Each scene shows the same named points in several views. A view is turned or mirrored, shifted and resized as a whole, has a little noise and may leave points out.
(in the rows, 128 means zero)

Scene 1
View 1
(48): [123 139 137 144 140  85  99 138 108 124 127 127 133 104 103 161 123 124
 133 138 147 130 156 151 149]
(174): [134 125 154 104 123  89 117 140 125 131 114 130 151 138  91 155 121  98
 168 132 119 159 153 158 164]
(138): [136  95 124  83  96 134 129 125 144 107 135 130 163 134 142 173  97  99
 159 139  99 131 156 150 150]
(172): [114 119  91 112  94 105 125 111 120 128 114 128 141 138 198 151 103 103
 129 125 119 137 123 156 113]
(62): [123 132 116 146 135 112 106 130 119 119 141 120 135  92 144 175 119 132
 116 140 148 113 152 137 134]
(44): [140 128 123 145 141 100  87 144 104 104 126 110 134  95 134 160 130 118
 125 135 141 121 152 135 117]
(126): [104 129  99 130 108  90 104 122 106 123 131 140 141 127 148 155  99 113
 117 140 130 115 151 163 144]
(77): [ 89 122  84 129  95 101 106 110 108 122 153 151 144 128 162 163  80 121
 102 150 132  91 157 167 154]
(45): [138 106 131  71  89  92 119 131 126 118  93 140 161 173 133 138 103  63
 178 125  87 170 137 167 146]
(134): [158 105 133  92 111 110 102 144 122  99 109 114 153 125 138 153 122  83
 165 131 106 153 143 142 119]
(14): [ 90 154 122 141 117  61 110 119 106 156 109 150 137 146 123 141 115 111
 130 130 143 145 143 175 162]
(178): [151 108 148 119 143 129  99 151 126  92 158 116 149  81  90 186 116 124
 146 152 129 115 181 131 155]
(101): [148 108 132  86  99 106 120 132 131 119 100 126 157 149 147 148 114  82
 174 124  98 168 132 156 128]
(209): [ 89 138 100 141 106 106 139 103 132 150 136 146 136 127 173 171  96 138
 111 136 143 119 137 162 151]
View 2
(209): [ 53 152 142 104 117 164  85  85 120 141 143 110 101 147 146 149 160  60
 114 111 132 169 131 117 128]
(138): [110 115 138 116 136 151  95 143 148 149 124 133 128 124 147 126 146 116
  89 103  93 124 103  56 117]
(48): [ 73 127 144 104  94 121 104  96 128 123 165 146  83 109 129 107 104 109
 146 126 114 132 155 130 106]
(126): [ 71 127 141  91 113 146  80 101 139 136 153 135  99 121 176 136 120  87
 122 111 135 155 149 101 124]
(178): [121 114 125 130  74 130 101 150 147 133 166 144  73  90 121 141 107  91
 115 142  71  73 131 101  86]
(134): [129  99 126 105 137 129  98 133 163 135 138 152 141 122 146 100 134 162
 114 107  84 116 125  68 118]
(45): [ 96 108 161  94 159 136 106 127 140 142  99 156 150 114 157  70 119 164
 106  77 121 170 113  43 134]
(14): [ 41 142 163  86 115 135 100  83 112 133 135 138  90 115 144  92 103 104
 136 105 153 188 153 117 123]
(77): [ 67 135 138  99 113 160  69 103 138 141 149 127  92 122 192 170 126  50
 108 108 138 160 144  97 127]
(62): [ 84 132 120 109 100 137  84  92 143 130 173 126  95 135 139 142 145  84
 128 135 103 121 156 135 113]
(174): [ 85 121 159 107 117 126 121 121 126 139 127 150 106 103 114  70 104 146
 126 110 109 147 127  87 108]
(172): [ 80 125 129  88 153 155  74  86 146 135 140 124 143 158 174 128 167 113
 112  95 131 167 137  94 147]
(101): [104 109 146  98 154 135 107 121 143 140 121 145 150 131 143  81 142 164
 113  91 108 151 120  65 128]
(44): [ 95 114 115  97 103 119  86  89 154 116 185 139 107 126 150 121 122 120
 142 131 105 114 172 131 118]
View 3
(134): [122  91 125  72 144 199 112 127 140 156  83 134 114 134 125 168  97 135
 129 119 116 114 170 148 123]
(62): [111  83 128 127 117 186 141 106 128 103  88  65 143  82 128  83 116 139
 114 133 145 109 119 149  97]
(48): [139 104 135 117 120 204 137  97 105 147  85  87 118  61 147 112 125 154
 110 158 155 104 122 134  87]
(126): [121  99 172 104 118 170 132 121 110 127 120  98 122 122 148  72 123 161
 116 154 154 115 151 133  95]
(14): [139 135 189 109 114 166 128  90  80 163 112 100  82  85 157  92 120 169
 110 167 195 136 152 121 113]
(77): [121  86 175 117 118 159 135 131 113 111 124  87 152 123 154  35 128 163
 115 166 144 108 135 133  82]
(172): [ 91  95 170  93 117 146 131 122 137 103 116 106  98 154 124  94 101 141
 127 111 163 142 177 146 144]
(45): [134 129 158  43 141 157 101 120 106 190 102 170  93 162 149 164  80 161
 129 139 129 142 200 144 146]
(209): [ 99 112 165 120 111 128 139  99 106 102 119  73 136 104 140  35  99 157
 116 143 172 160 142 142 128]
(178): [135  82  85 100 137 214 123 113 125 146  66  97 186  72 144 121 110 152
 117 155  82  88 101 156  78]
(174): [151 132 125  80 133 191 110  94  92 189  83 131 116  83 150 150  93 165
 117 159 133 130 149 142 118]
(44): [123  72 130 119 123 220 140 111 140 121  83  83 118  89 132 125 133 131
 117 133 153  87 133 141  87]
View 4
(44): [137 156 127 122 149 136 110 116  83 112 170 122 154 180 154  91 120  70
  53 179 156 100 157 104 113]
(178): [123 153 116  69 146 113 135 124 117 104 190 132  84 197 136 122 136  64
 103 158 200 105 146  87 136]
(174): [106 148 140 118 149 122 151 113 102 141 188 120  99 126 103  50 138 135
 106 156 150  94 158  34  97]
(172): [154 149 144 208 123 134 136  88 154 140 156 140 183 119 169  50 141  70
  89 146 117 102 187  99  81]
(126): [138 148 108 148 135 157 144 105 133 107 122 130 158 122 138  71 139  84
  77 136 137  94 157 106  94]
(62): [137 133 146 118 118 139 118  98 111  88 148 114 153 156 157  96 132  51
  73 160 163 105 156 117 117]
(45): [124 167 122 195 164 105 176 116 154 191 205 152 114 109 119  23 136 140
 128 147 116  84 181  29  76]
(77): [144 144  92 156 119 164 153  96 164  89  88 146 161 109 140  90 148  59
  82 122 139 101 150 128  95]
(48): [117 145 136  94 135 147 126 112  77  98 155 109 136 143 125  78 132  98
  69 157 157  97 143  82 113]
(101): [128 162 148 186 155  97 154 110 140 173 214 145 124 130 140  38 135 112
 123 155 132  97 186  41  90]
(134): [138 172 136 164 164  97 139 120 123 165 224 146 120 169 149  63 127  98
 100 168 148  98 181  61 101]
(209): [137 117 153 156  89 157 132  77 151  82 109 119 171  90 147  66 160  57
  94 134 136 106 164 108  94]
(138): [133 153 124 152 131  96 163 104 180 141 190 160 100 143 143  77 152  80
 141 136 165  97 175  70 106]
(14): [114 135 131 136 129 170 145  97  96 107 115 108 156  83 108  39 139 126
  69 139 115  91 151  67  80]
View 5
(45): [123 121 104 170 189 106 131  94 112 154 110 147 168 133 162 128  71 138
 147 102 182 129 124  62 105]
(178): [108 161 116 152 133 117 169 112  95 164 138  64 157  86 147 126 163 148
 105 127 136 102 161 107 116]
(138): [130 142 129 141 164 113 154 118 124 168 117 112 174 109 160 127  99 152
 141 108 141 126 155  82 121]
(62): [125 126 132 140 113 125 167 132 108 147 134  96 136 119 114 141 136 126
 111 119 122  95 123 126 127]
(48): [113 125 100 159 131 135 150 110  95 142 135  97 135 135 120 133 151 128
 104 120 150  95 122 112 115]
(126): [123 124 103 133 144 126 144 116 138 144 119 121 141 128 129 136  93 138
 130 116 136  96 120 104 121]
(174): [117 127  97 171 171 130 140  98  85 154 128 116 151 138 147 123 138 138
 124 110 177 119 138  84 109]
(209): [151 106 129 126 132 146 152 146 132 147 123 126 138 163 110 138 113 128
 140  99 118 103 126 123 139]
(134): [115 133 129 169 157  90 156  99  93 151 121 116 166  95 153 139  97 132
 125 117 165 124 120  83 106]
(14): [123 101  87 152 149 153 128 113 112 138 125 136 127 173 112 133 123 123
 123 108 158  95 110 106 116]
(101): [130 123 128 167 173  99 146 103  98 150 116 138 165 123 156 136  86 134
 140 105 170 134 121  70 108]

In a view up to two points have been moved. Name them for each view, in the order of its rows, or write none.
view 1: none
view 2: (178), (134)
view 3: (77)
view 4: none
view 5: (126)
